Each row is a point on a landscape with many valleys, with its height.
From any point a ball rolls to the lowest of the 2 points nearest to it. It stops when none of these is lower. Distance is the straight distance between rows; heights are no part of it.
z775 h=294: [ 18 -11  37  -5  13 -16   4 -16  11   7 -14 -37 -29  19  19   7 -14   4
  18 -30  -3   1 -12 -21   3  -1 -28]
z317 h=458: [ 29   3 -21  40  19 -13  27  50 -46 -17 -15   3 -16  30 -26  -8 -29  -9
 -19  -3  -7 -34 -14 -25 -27   3  11]
z62 h=259: [ -9   5 -25   5  22  -1 -23 -32  12  -4  13  -2  19 -24 -27  -6 -37  22
 -24  -7  36  -8 -19 -19  29  -3  20]
z605 h=409: [-14 -20 -25 -25  -7  -3  21 -16 -19 -20   5 -15  -7 -40 -19 -20  21  44
  13   0  -4 -43   8  23  11   4 -21]
z179 h=286: [ -6 -10  13  48  -4  14  18  34  37   1 -40 -11   4  30 -41   8 -32  12
  13  -2  -6  14   2  -1  21  26   0]
z399 h=152: [  0   2  -4  11  20  28 -20 -22  24  12  48 -29 -19   0  -4 -16   8 -32
  16 -14   4  27 -15   1   0  -7  38]
z32 h=432: [ 28   4  59   4 -33  25 -30 -13  29  17  -7 -10  13  19  18   7  26   3
  27  -9 -17  13  -1  38  48  35   4]
z798 h=279: [ 38   2   1  -5  -3  22   0  30 -33  13  10   0  19  52  18  -4 -20  -4
 -37  -1   6 -46  -9 -14   1   3  58]
z464 h=408: [-30   3  -2  26 -11  -3  16  19  12  -6 -10  19  19 -11  -3  17  16 -42
   7   3  30  38  13   9  20  16 -15]
z967 h=211: [  7 -18  -7  -1  16 -12 -17   9  15  20 -11  -7  -3  30   2  -3 -19  12
 -26 -35  -6  18   6   5 -23 -22  14]
z819 h=470: [ -2  -5  -1   3 -35  35  35  13 -19 -21 -23   9  13  14  -2   2 -19  27
   2  46 -11 -33   7 -28  -6  35  -6]
z883 h=353: [ -5  -4 -24   6  -5 -10  52  41 -36 -17  -9  13 -15 -13  -2  -4  45 -27
   5  13  -7 -19  31  14 -35  -6 -29]
z494 h=320: [ -1  -3 -19   6 -13 -21  34  33 -33 -24 -38  25  -6   7   0   7  10  -7
 -20  12 -24 -12  17  -5 -42  -8 -39]
z543 h=459: [  8  22  26   6 -12  23 -54 -12  17  11  22  19  35 -10   0  -4  15  -8
  -3   2  -1  21   0  26  32  11  32]
z748 h=392: [-10   5  -9 -51 -27  30   7 -20  -1  19  21  -3  15   5  30  15  -5  18
  20  34  27 -29  -3 -23  39  26   7]
z275 h=173: [  3  -3 -26   5  31 -28   3  -8 -15   1  26 -18 -27 -10  -6 -15   7 -29
  -4 -27   2   7 -11  -9 -30 -33   1]
z969 h=630: [  1   1  42 -12 -17 -10 -13 -31  -3 -14  11  -3 -12 -27  40   0  35  -1
  36  18 -24  22  -2  20  14   8 -41]
z779 h=254: [-22  15   1  22  -4  28  13  17  37   9 -11  26   6   8 -23   0 -28   4
 -15  49 -25  21   6  -6 -39  -7  36]
z916 h=347: [-12  24  -1  36  -2  11   8  -7   0 -31  -1   4  16 -22 -17  -1 -19 -24
   4  28  12  14 -12 -42  28  19  -7]
z212 h=475: [ 19 -10 -11  46 -16  40  11  46   1  -9 -34   2  28  55 -30  -6 -22  -7
 -17 -14 -14  -2   3  12  -5  21  43]
z789 h=199: [-12   5 -32  28  30 -25   4 -14 -21 -29  16 -19 -15 -36 -28 -19  17 -38
   3 -29  10  14 -12  -9  -7 -21 -18]
z592 h=592: [ 26   8  64 -10  20  -8 -47 -44  28  21  22  -8   6 -12  32   6   6  -1
  31 -24   4  16 -22  15  34  15  -7]
z662 h=445: [ -6  -4  26 -24  13 -28 -34 -20   9  26  30  18   3 -32   7  -1  25   5
   8   2 -13  17   2  56  -3 -15  -4]
z699 h=517: [  6  14  36   3  17 -41 -23  13  14  18 -11  32  17  -2 -15   6  -6   9
 -29  10 -28   4   0  43 -21 -27   9]
z70 h=497: [-18  -7 -25 -27 -25  24 -32 -21 -18   3  18  32  -5 -26  36  -2  55 -10
  15  -5  -6  30  33  22 -32  -2   4]
z583 h=538: [ -9  -9  -1 -22   5  -9  22  29   8  28   3  13  -4  15 -14  -1 -14  35
 -21  28 -15 -36   9  24 -31 -19  25]
z432 h=202: [ 16 -24 -22   5  16 -14 -29   9  -5  -1  -7  -8  15   3 -10 -21  -5  15
 -38 -42   2  -1   2  21  -1 -21  29]
z370 h=586: [  9   8  35  -9   7  -8 -33 -32  26  13  -5  -4  17  -7  18   5 -11  14
  14 -14  13  24 -12  -9  39  18 -12]
z380 h=154: [  7   9  -2  11  30  -7   9   3  -6  16  40 -33 -45  21   6  -8   0 -45
   7 -14  -8   9 -15 -18 -34 -29  20]
z323 h=565: [ 30  12  -9 -13  12  20 -35 -10 -28 -10  61  -2  16 -31   4 -34  34 -18
 -16  -5   8 -44 -18  18  17 -13  44]
z174 h=521: [ 20  23  -7  -1  10  17  -1  10 -23   1  48  11  44 -19 -22 -14  35 -31
  -9   0  22 -48 -10  37  35   7  48]
z738 h=181: [ -5  14 -23   4   1  45  -8 -11   2 -12  32 -15 -18 -13  -4 -31  11 -15
   3   9 -12   2   1 -13 -23 -13  45]
z123 h=543: [  1  -5  19 -35  -3  -2  25  24   3  33   5  -3 -13  42   8  22 -18  17
  -5  19  -6 -44   0   7 -19 -12  20]
z353 h=578: [  9  -3  30   7  23 -30  -5  -4  40  31 -30 -13  25  -1 -24  11 -33  36
   7 -30  27  -8 -10  -1  49  25 -16]
z873 h=321: [-27  -5 -26 -56  -2   5 -10 -31  -1  28  36  16 -13 -24  40   6  19  12
  13  17  17   5  11   1 -24 -14   7]
z455 h=577: [  4 -19  -6 -30 -23  18 -46 -20  -4  14   9  14  35  -5  11   4  26  20
   7 -35  21   7  12  31  41  18   5]
z389 h=351: [-35   2 -31 -38  -9  14  25 -20  -2   6  22   4 -21 -28  40   4  21  -7
  27  33  19  13  14 -22 -21  -7 -11]
z590 h=561: [  9 -18  10  -3   1 -16 -41 -33 -14  -3 -17  10  10  -3  27   4  23  -7
   8 -57   2  48  12   8   3   5 -38]
z732 h=619: [  3  -6  33 -25 -15  -4 -14 -29  -8  -8  -2   7 -22   4  54  17  18  -8
  20  -5 -22  31   0   1 -21  -8 -32]
z751 h=466: [ 25 -22 -22  35   2 -13  19  55 -29  -7 -49  12   7  44 -29   3 -32  19
 -28 -17 -13 -27   2   6 -20  11  -2]
z235 h=555: [ 15   6  26  15 -19   5 -34 -14  -5 -23 -33   8   9   6  23   4  16 -13
   2 -22 -22  49   9  -7   4   5 -34]
z519 h=301: [-16  -5 -14  10 -21  42  11 -20  11 -18  24 -27 -18 -27   2 -17  41 -20
  43  -2  -2  17   1  20  16  17   7]
z889 h=547: [  0 -16  27 -35 -10  -9  14  17  12  28 -22  -6  -9  46  14  30  -5  22
   5 -10 -10 -15   6  23  -8  -6  -6]
z426 h=367: [-20   4 -29   6   8  15   5  -1  -3   0  32   7   0 -33  -8 -12  54 -49
  14 -16  15  25  11  28 -16 -11  21]
z27 h=479: [  5  -9 -37  36  -7  47  -3  26  -1 -26 -29   8  19  31 -21 -22 -30  11
 -39 -12 -18   7   3  -8 -34   1  53]
z201 h=558: [  9 -11  21 -34 -16 -25   9 -20 -15   0 -31  -8  -2  10  38  26  -2  25
  10 -11  10 -14   0 -16  22  11 -56]
z805 h=272: [ -3  17  19  45  -4   5 -14   6  18 -27 -16  11  24 -19 -40 -17  -1   3
  -9  18 -36  26   2  19   0   7   3]
z562 h=666: [ 20  30  20  -7 -11   5 -14 -20 -32 -27  25  -4  -3 -15  20 -16  11 -10
  -1  26 -24 -16 -14 -26   3  -2 -11]
z132 h=266: [ 17  18  13  -9   7 -29  22  12 -44  -3   0  -3 -25  29  27  23  -3 -38
  -3  -6   8 -18 -15 -38 -18 -18 -24]
z139 h=293: [ 31  -7   8  10  13   6 -10  21  -4   7   4 -17   3  30  -3 -13 -30  15
 -35  -3  -4 -33 -15  -7   3 -10  46]
z459 h=133: [ 15   4  24  18  13  11  -9 -22  14   8  27 -38 -32  13  13  -9   5 -37
  23 -18 -12  26 -20 -12  -2  -7   7]
z913 h=335: [ -1  11  21  -7  19 -30  15  -4  -4  18  21 -14  -7  -6  14  23  -4 -30
  24  -1  35 -10 -19 -19  36   7 -28]
z767 h=550: [ 28   1  30  16 -19   7 -29 -12  -2 -30 -42  -8  -1  21  12 -12  -9  14
 -11 -19 -40  22   3 -15  -4   1 -27]
z965 h=310: [-22 -33 -30 -17 -20  32 -12 -18  23 -11 -30 -10   8   0 -11  -8 -34  70
  -7  -9   1   2  10  -6  13   9   7]
z46 h=217: [  7  14  -1 -41  21 -27 -13   3 -16  33  31  35  16 -12  19   3  -2   4
 -46  25  14 -33  -1   9 -30 -33  39]
z600 h=485: [ 16  10  -4 -13  12   4 -37  -4  -6  16  40  19  59 -13 -12  -5  11 -10
 -18 -16  40 -24 -12  30  54   5  43]
z658 h=462: [-28   4  -9   5  31 -29  29   2  23  23  28 -25 -47 -14 -16   8 -21  -6
  25  17  12  -1 -17 -17 -16 -15  -7]
z533 h=581: [-10 -10  23 -11  14 -31   2 -17  32  31  -7 -12   2 -10  -1  19 -16  20
  23 -11  21   9 -10  12  32   9 -28]
z108 h=244: [-18 -13 -14   7   2 -10  48  20  15  -1 -18 -13 -44  10 -20  12 -42  39
  17  32  -5 -23  -3 -28 -16   5 -25]
z376 h=240: [ 11  -3 -13 -11  -2 -11  17  15 -27   4  -6  -2  -9  29  10   5  -2  -5
  -8  -7   3 -20   4 -16 -13 -11 -12]
z34 h=303: [ 26   5  43 -11  28 -26  -9  -8  -4  24  -2 -12  -9  27  28  22  -5 -29
   5 -39  10   9 -20  -5  -7 -14  -3]
z287 h=481: [ -3  13  44  21  -3   7  15  17  34  -3 -31 -11 -27  35   1  22 -24 -11
  15  14 -25  21  -8 -15  -9  -2 -14]
z961 h=221: [  0 -15  -6 -29   5 -18  -4  -8  -4  16 -10   0 -23  30  28  18 -10   7
 -18 -22  -7  11   5  -7 -44 -30  -9]
z534 h=222: [ -1  -3 -11  21  17 -21  -7 -30 -14 -34   5 -29 -23 -35 -10 -30  11  -9
  10 -19 -13  17  -9 -14  -4 -11 -39]
z568 h=542: [ -5  -5  -7  -3 -17  13 -35  -9  15  -6 -36  27  17   4   1  -1 -32  50
 -39  13 -18  20  11 -10 -21  -6   5]
z689 h=418: [ 14 -14  14   8  48 -48   1  -9   7  30  25 -30 -15 -10 -18  -3  11 -17
  17 -44  14  -7 -15  27  14 -10 -16]
z737 h=476: [-11   4  21   4   8 -21  21  14  21  -5 -37  -9 -44  28   6  36 -40   1
   8   8 -13   9  -9 -29 -34 -15 -35]
z416 h=277: [  1 -17  14  10   8 -35  38  37  -2   5 -29  -9 -32  20 -10  27 -14   3
  12  -9   7 -16   2  -4   4   5 -44]
z722 h=474: [ 37 -19   1  37   2   6  16  51 -15  -5 -32 -20  -2  57 -24 -13 -22   9
 -15 -30 -24 -28  -1   6  -1  12  20]
z75 h=430: [ -4 -10  16 -21  42 -40 -31 -30  24  48  42   9   1 -20   8  11   4  -4
   2 -17  18  18 -12  34  -3 -20  11]
z229 h=595: [-29 -30 -37  -3  -6   9  31  -5  13   2  -7 -28 -13   3   9  16 -12  -5
  34 -22  47  17   2 -31  32  19 -26]
z57 h=242: [-31  -1 -38  13   5  18  25  19  25   2 -19  16  -9   5 -32  -5 -19   5
 -15  22 -12  17  19  -9 -55 -11  23]
z917 h=390: [-15 -20 -14 -12 -10 -24  28   0  -7  -5 -13 -11  -9 -17  -4   1  12  25
  15   3   4 -12   9   9  12   7 -46]
z601 h=316: [-19 -14 -34 -15 -39  61 -23 -23  12 -26 -15   3  -5   1  13 -11 -11  42
   4   4 -10  22  17 -23  -8  13  13]
z460 h=205: [ 16   0 -14   3   6  29 -39 -11  -2 -12  23 -16 -24   1  17 -32  -9  -6
 -28  -7 -22  13  -8 -28 -36 -30  46]
z923 h=685: [ 18  37  28   2 -26  20   4   6 -31 -24   3  23   5   0  23  -5  27 -32
  -5  44 -30  -4   3 -14 -16   2   0]
z804 h=486: [ -1  -9 -27   7 -28  66  26   9 -29 -30 -18   4  14  13  -8 -18  -8  22
  -9  24  -7 -40  11 -21 -23  23  27]
z567 h=334: [-20   0 -24  -3  -8  41  15 -10   5  -7  31  -6  -6 -43 -12 -19  62 -23
  34  -5   1   0  15  46  -4   2  24]
z68 h=484: [  0 -11 -26  11   2  42   1  18   9 -11   0  -3  -1  11 -20 -28 -16  16
 -31   7 -21  -8   6   3 -42 -12  62]
z971 h=450: [-16  14  18 -15  21 -10  19  -4  17  28  40 -13 -29  -6   5   4   3 -20
  21  30  -4  -7 -14   2 -15 -20   8]
z792 h=247: [ -9   6   3   5  -6  -7  15 -14  -7 -30   4 -21 -39 -24   6 -19  14  -5
  19  23 -34  10   0 -17 -29 -14 -39]
z16 h=492: [  9  -5 -20  -9 -18  50  -2   7 -17 -16  -4  12   8   2   5 -25   6  20
 -25  21 -19 -29  12  -3 -31   4  47]
z182 h=404: [-11  22 -10 -20  -3  -9  20  -5 -15   8   2  29   4   4  12  20 -23  -1
 -18  42  15 -17  -3 -36 -18  -2  -2]
z56 h=214: [ 41 -29   3   3  18   6 -48  -8  -1   1  14 -32   2  -4   2 -32  16   7
 -20 -62  -1  -5  -8  24  19 -10  29]
z50 h=551: [ 13 -28  14 -29 -10 -25  14  10 -15  18 -32  -3   2  37  27  29   9   7
   6 -40  12  -9  11  12   8   5 -38]
z560 h=431: [ -8  17 -40   2   8   9  12   7 -20  -3   3  25   5   7   2  -4 -13 -23
 -27  14   8   3   4 -32 -38 -15  25]
z14 h=265: [-22   9  11  10 -13  17  -1  10  41   0 -23  29   2  -4 -21  -8  -5  21
  -7  44 -50  24  19  24 -38  -7  13]
z908 h=513: [-23  -7 -23  -7 -15   8 -12  -6   0  -6  -4  28   7 -17   7  -2  32 -14
  -3  -7  -3  45  27  17 -27  -6  -8]
z249 h=281: [ 14   3  22  44   7  -6  -1  25  22  -7 -31  -8   9  21 -39 -10 -17   6
  -6  -9 -27  11  -1  14   5   6   3]
z256 h=471: [-14  -7  -1 -36  -5  -9  -9 -10 -11  15  26  25   1 -34  18   0  56  -6
  18   4  -4   8  23  48 -11  -5  -8]
z778 h=275: [-18 -11 -34  -2  17   4 -18 -38  20   5   6 -20   0 -14 -11  -3 -20   8
   3 -33  34  24 -10 -22  17  -4   5]
z385 h=720: [ 32  20  19 -14 -10 -11  23  34 -46  15  28  10  18  25  19   7  45 -43
   0   3  -1 -49   3  31  11   2  18]
z516 h=602: [-14 -20 -13   8 -10   9  32   4  13  -8 -23 -36 -35  24  11  14 -27   8
  30  -5  11   9  -1 -50   9  18 -38]
z217 h=256: [ 10  28  22  55  21 -26  -1  22   2 -24   2   3   2 -18 -43 -22  11 -34
  -8   6 -37  18  -7  19 -17 -15   0]
z853 h=178: [ 10  26  -5  33  11  42  -8  -3  10  -2  38 -24   6  11 -23 -16  -2 -53
   6  -7  13  10 -22 -10  19   1  55]
z168 h=417: [  1   2  38   4  10 -18  23  23  23  23   5 -17 -15  14 -15  11  -4   4
  21  14 -14 -19  -7  21  14   1  -2]
z85 h=356: [ 11   5  19 -24  23  -4   3 -14  15  42  40 -28   1  14  12  13 -11 -11
  22  -2  37 -28 -25 -11  44   8   9]
z169 h=378: [-27   5 -20 -33 -12   4  30  -5   4  13  -2  10 -25  13  34  22 -13   2
   9  30  11   9   4 -34 -32 -10 -10]
z158 h=495: [-14   7 -18  21 -10  19  -6   2  10 -20 -23  14   3  14  -2   1 -12 -19
 -15   2 -10  45   8 -27 -20  -3  -5]
z319 h=270: [ -6  -3 -16  -7   9 -20  21 -11  -7 -12  10 -25 -36 -18 -18 -20  -9  25
   1  16 -20 -27  -3 -16 -20 -17 -14]
z487 h=700: [ 18  22  35  -7 -26  11  25  30 -20   3   6  10  -6  31  26  11  35 -39
   5  24 -24 -17   6  15 -14   2  10]
z755 h=548: [ 12  14  27  20 -26  18 -30  -7  15 -27 -49  25  12  17   4   1 -28  21
 -23  15 -40  33   4 -18 -11   7 -15]
z597 h=607: [-13 -21  -7   5 -30  11  29   4   6 -21 -28 -25 -33  17  25   6   2   2
  24  -5 -16  23  12 -21 -10   7 -48]
z259 h=425: [-19  30   0 -13  17   1  39  10  -3  15  30  12 -25 -22  11   2  22 -36
  10  50   0 -14   6  -9 -41 -20  13]
z67 h=274: [ 10  -5  11  12 -18  17 -13 -20  -4 -16  21 -21  -6 -15   8 -15  53 -32
  32 -18  -9  23   0  27  25  19  -9]
z23 h=287: [ 25 -10  18  17  13 -31  20  13 -10  -6 -25 -33 -32  17  -3   6 -14   5
  15 -32  -2 -17  -9 -29  10   9 -49]
z626 h=531: [-17   1 -18   2   7 -42  -7 -10  11  -2 -32  22  10 -13 -26  11 -29  36
 -30   5   6  15   6   0  -8  -9 -22]
z514 h=382: [-23  17  -8  26 -13  24   9   0   5 -14   6   6  21  -7   4  13   2 -50
  14   7  46  29  -2 -29  40  25  -1]
z383 h=472: [  4   8   1  11   9  19 -38  -5  18   3  18  12  48 -19 -31 -11  -4   6
 -16  -9  16   2 -11  30  35   6  47]
z865 h=503: [ 11  23   1  29  13 -24 -12   7  -7 -18 -23  20   2   8  -4  -1 -14 -23
 -30   2 -24  29  -5 -19 -36 -23 -10]
z930 h=446: [ 17   8 -29  33  11  -1  10  36 -24 -13 -10  12   9  31 -13  -8  -9 -36
 -20 -17  -5   5   0 -15 -19  -4  22]
z719 h=576: [ -3 -16  -5   3  -8 -18   8  18 -11   4 -16  16  44  -4 -17  12  26 -12
   3 -27  27   3  15  36  46  19 -19]
z616 h=302: [-11 -16 -22 -13  -5 -40  14   3 -13 -12 -31  13 -18  -4  -2   5   5  19
 -18  -5 -24   9  18  10 -48 -24 -47]
z318 h=426: [  6 -17  -8 -34   7  -9  -1 -12  -7   2  33 -17  -1 -34 -14 -30  15  47
   0  12  -2 -62  -5  32  16  -4   1]
z335 h=219: [ 25  -8 -24  11  23  16 -52  -3  -2 -13  23 -13   3 -13   7 -30 -12   4
 -48 -26   3   3 -22 -12  -8 -29  64]
z980 h=315: [ -7   4  32  -6  24 -42  16  12   6  28  -2   1  -9  10  11  38  -5 -33
  12 -13  25   8 -10   2   6  -7 -23]
z44 h=424: [ 25  18  63  11  -4   6  -1   9  20  21   1 -16   6  27   3  13   2 -15
  17   3 -12  -5 -12  20  30  11  11]
z537 h=443: [ 15  17  45  13 -27  26 -45 -19  17  -7  13   6  23 -20   1  -8  35  -6
  24   8 -20  21  -3  37  46  30   6]
z215 h=292: [-10  -8  17  42   8   5  29  19  44   1 -16 -39 -29  10 -30   7 -34   6
  37   7   6   4 -10 -19  35  26 -15]
z199 h=527: [ -2   6   5 -16  -2 -17   4  15  -8   5  -8  38  25 -10 -11  -1   9  20
 -23  26 -18 -18  17  32 -20  -7   3]
z760 h=370: [  6  10  15 -41   2   2   9 -18   4  32  21 -12   6  23  29  24 -30  12
  12  16  38 -32 -23 -36  39  12   6]
z561 h=568: [ 11 -17   5  -4  -3 -12 -29 -16  -4   4 -15   9  37  -6   3   6  23   0
   5 -45  22  25   9  25  41  15 -25]
z903 h=298: [ -9   0 -16   6 -44  73 -31  -7   6 -30 -24  28  22   1  -2 -15  -4  38
 -12  22 -26  12  22  -2 -14  17  38]
z954 h=455: [  6   0  17  -6 -30  18  16   5  -9 -10 -12  -1  17  15   8   5  -2  19
  10  28  -5 -24   4  -8  28  27 -12]
z33 h=213: [  6  12 -22  12 -11  39  14  11 -16  -4  25 -14   3  27  -2  -4   9 -43
   4  -5  17  -2  -3 -23   4   9  38]
z463 h=226: [ 38  -3  11   0   9  -5 -17  -4 -16   0  15 -32  -7  18  10 -22   5  -6
  -6 -35  -9 -16 -11  -2   9  -7   7]
z799 h=280: [-11  13   8  -1 -23  48 -11   7  20  -1 -18  41  28 -10 -13  -9  -8  39
 -17  55 -29   0  22  19 -22  15  41]
z870 h=246: [ 27   3  23  -1  -1  -4 -20  -2 -13   6  17  -7  11   2   6 -10  36 -19
   7 -22  -8  -2  -1  33  18   2   2]
z811 h=739: [ 34  13   7 -10  19 -39  10  26 -43  19  28   5  21  18   2   4  17 -34
 -11 -18  23 -43 -12  14  23  -5  11]
z834 h=487: [-20  14  19   8 -10  14 -15 -14  41  -8 -17   2 -11   9  12  12 -30   2
   6  21 -22  54  -4 -23 -18  -6 -10]
z677 h=251: [ 27  15 -12   7 -11  40  10  17 -33 -10  16   2  24  26   1 -10   5 -21
 -15   3  11 -38  -4  -9  10  13  50]
z413 h=510: [ 15  21  11  23  17 -18 -26  14   3  -9  -5  26  10  -6 -15 -20 -11  -2
 -40  15 -39  13   0  13 -42 -32  22]
z374 h=261: [-30 -10  -4  16  -6 -10  52  44  15  -5 -22   1 -40   6  -2  24 -19  -3
  21  28   5  -2  10 -15  -8  10 -40]
z740 h=305: [-15   8  18  38  10 -23  23   7  25  -9 -16 -14 -19 -14  -6  18 -32 -13
  25  16  24  16  -9 -32  37  16 -42]
z734 h=427: [-15   9 -15  41 -22  22  -2  13  -9 -28  -5  20  28 -10  -6   2  42 -63
   0 -21  18  49  17  15  19  15   5]
z228 h=567: [ -2  -2  35  -9 -11 -34  23   6  -5  -3 -24   4   3  -4  21  33  -9   4
  17  11  22 -12  -3 -10  39  21 -58]
z351 h=299: [ 10 -14  -2  19  14   8   2  14  14   6  -8 -15  18  17 -38 -11 -37  27
 -20  -5   5 -33 -13   3  20   8  37]
z826 h=369: [-21 -13 -42 -28 -14 -29  18 -14 -30 -14 -18  16   9 -27   0   8   9  30
  -6   6  21 -14  16  -4   4   5 -45]
z725 h=473: [-15  16   4  22  27 -34  17  -2  32   9 -13 -12 -38  -1 -19  17 -52  10
   2  17   4  10 -19 -37 -18 -10 -19]
z264 h=583: [-17 -26 -22  20   3  -3  23  28   8  12 -13  -6  26   0 -45  15   6   3
  19 -37  40  -8   8  32  54  28  -2]
z295 h=333: [-17 -11 -25 -44 -18 -10 -16 -34 -17   6   0  21  20 -18  30  17   6  25
   1  -4  31   9  11  -9  15   6 -29]
z905 h=262: [ 13  -6 -14 -43   7 -33  -2   8 -39  18  20  17   4  -5  17  -6  22   5
 -29  -9   3 -37   8  23 -19 -28  10]
z848 h=300: [-20  -8 -33 -29  -5  -1 -17 -47   7   7  -7   2   5  -8  23  15 -29  20
   4 -12  40  30  -3 -44  21   6 -20]
z608 h=232: [  5  15  -4  31  19 -31   4  16 -22 -18   9   3   3 -25 -24 -17  29 -44
  -6 -13 -10   8  -1  19  -8 -14  -8]
z874 h=588: [-27 -20 -20  12  10  -5  21   5  22  17  -1 -16   7   1 -17  18  -6 -12
  28 -28  50  15   1   1  42  21 -10]
z647 h=291: [ -7  -4 -18 -43  15 -30  -1 -18 -21  30  28   8  -6  -8  24   7  11  -6
 -12  -8  24 -11  -1   2 -20 -28  -1]
z558 h=587: [ -6 -30 -13 -29 -14  14 -59 -32  -2   7  28   9  14 -43  14  -7  45  32
  25 -25   7   0  13  46  24  11   0]
z692 h=229: [-20 -13 -32   8  -4  13  39  21   8  -2 -11  -4 -19  14 -26  -3 -22  20
   0  21  -4 -13  12 -16 -26   4   7]
z474 h=153: [ -8  25  -1 -33  12  -8 -11 -16  -5  11  26  29  -3 -39   6 -12   8  15
 -19  48  -9 -23   5   2 -33 -25  20]
z145 h=612: [-12 -20   6 -15 -35  18   0 -13   8 -11 -20  -3 -27  16  44  12  19   4
  25  -1 -22  40  16   2 -20   5 -34]
z218 h=407: [  2  -4  16   0  20 -43  13  12   1  17   9 -12   2 -12 -25   0  14   1
  10  -7  -3 -21  -4  33  19  -4 -18]
z160 h=537: [ -8  -1 -13   5  -7 -10  -9 -19   6 -23 -41  14   3  -5 -11   0 -43  44
 -28  20 -13   7   2 -31 -20   0 -22]
z162 h=428: [ 11  22  34 -33 -24  10  13  -7 -19   2  14  10  28   4  23  13  -8  24
   9  53   7 -50 -14 -15  40  27  -4]
z776 h=79: [-25  19  -9 -32  -4   9  -8 -22   8   4   7  30 -18 -33  26  -3   6  13
  -4  50 -22  18  14 -12 -52 -22   4]
z280 h=594: [ 15  -4   2 -29   0  17 -62 -29 -11   3  58   0  10 -39  19 -19  42   8
   8 -10   6 -25  -4  34  23  -1  19]
z660 h=647: [  3  23  27 -12 -11  -7 -14 -19  -7 -17  20   7   7 -38  10 -10  28   0
  16  34 -18 -10  -6  12  21   5 -18]
z102 h=241: [  0  -3 -44   1  20  10 -42 -24  -6 -17  10   7  20 -28 -10 -14 -28  18
 -49 -27  32   1 -17 -24  10 -19  42]
z852 h=304: [-11 -27 -24   9  -2  28   9  -5  18  -9 -18 -19  17   6 -37  -8 -36  54
  -7 -15  13 -22  -4   0  27  19  23]
z591 h=575: [  6   9  46  15   5 -36  13  17  18  12 -30   3  22   2  -9  30 -25   8
  14   4  25 -14 -10  -5  59  32 -36]
z237 h=285: [-16 -18 -42  -9   3 -27  15 -10  -8 -16 -18  -5 -23 -22 -27 -15 -10  48
 -22   7 -13 -16   9  -4 -35 -17 -23]
z306 h=389: [-13  10 -24   8   7   8  41  29 -14   3  10  10  -9 -11 -14  -1  27 -34
   7  18   8 -13  17   5 -26  -3  16]
z159 h=323: [ -8   3   3  25  -5  -4  -4 -17  12 -22 -25 -11  15 -20 -14   1 -20   6
   9  -3  13  23  -6 -26  38  18 -29]
z173 h=523: [-26 -13 -32   1   1 -24  -8  -6   3  -4 -21  23  18 -17 -18   3   9   3
 -15 -18  11  37  16  16  -9  -7 -22]

For each start below, name the point where the ball stops.
z323 | z218
z834 | z459
z760 | z692
z169 | z776
z426 | z432
z533 | z459
z16 | z776
z464 | z459

Write out the way that a ball takes from each point below.
z413 | z865 z158 z834 z287 z737 z725 z658 z971 z259 z306 z883 z494 z616 z237 z319 z792 z534 z789 z275 z380 z459
z560 | z182 z169 z389 z873 z647 z905 z46 z474 z776
z162 | z748 z760 z85 z913 z980 z34 z775 z23 z416 z374 z108 z692
z734 | z514 z916 z159 z740 z215 z179 z249 z805 z217 z608 z789 z275 z380 z459
z280 | z323 z174 z600 z383 z543 z537 z32 z44 z168 z218
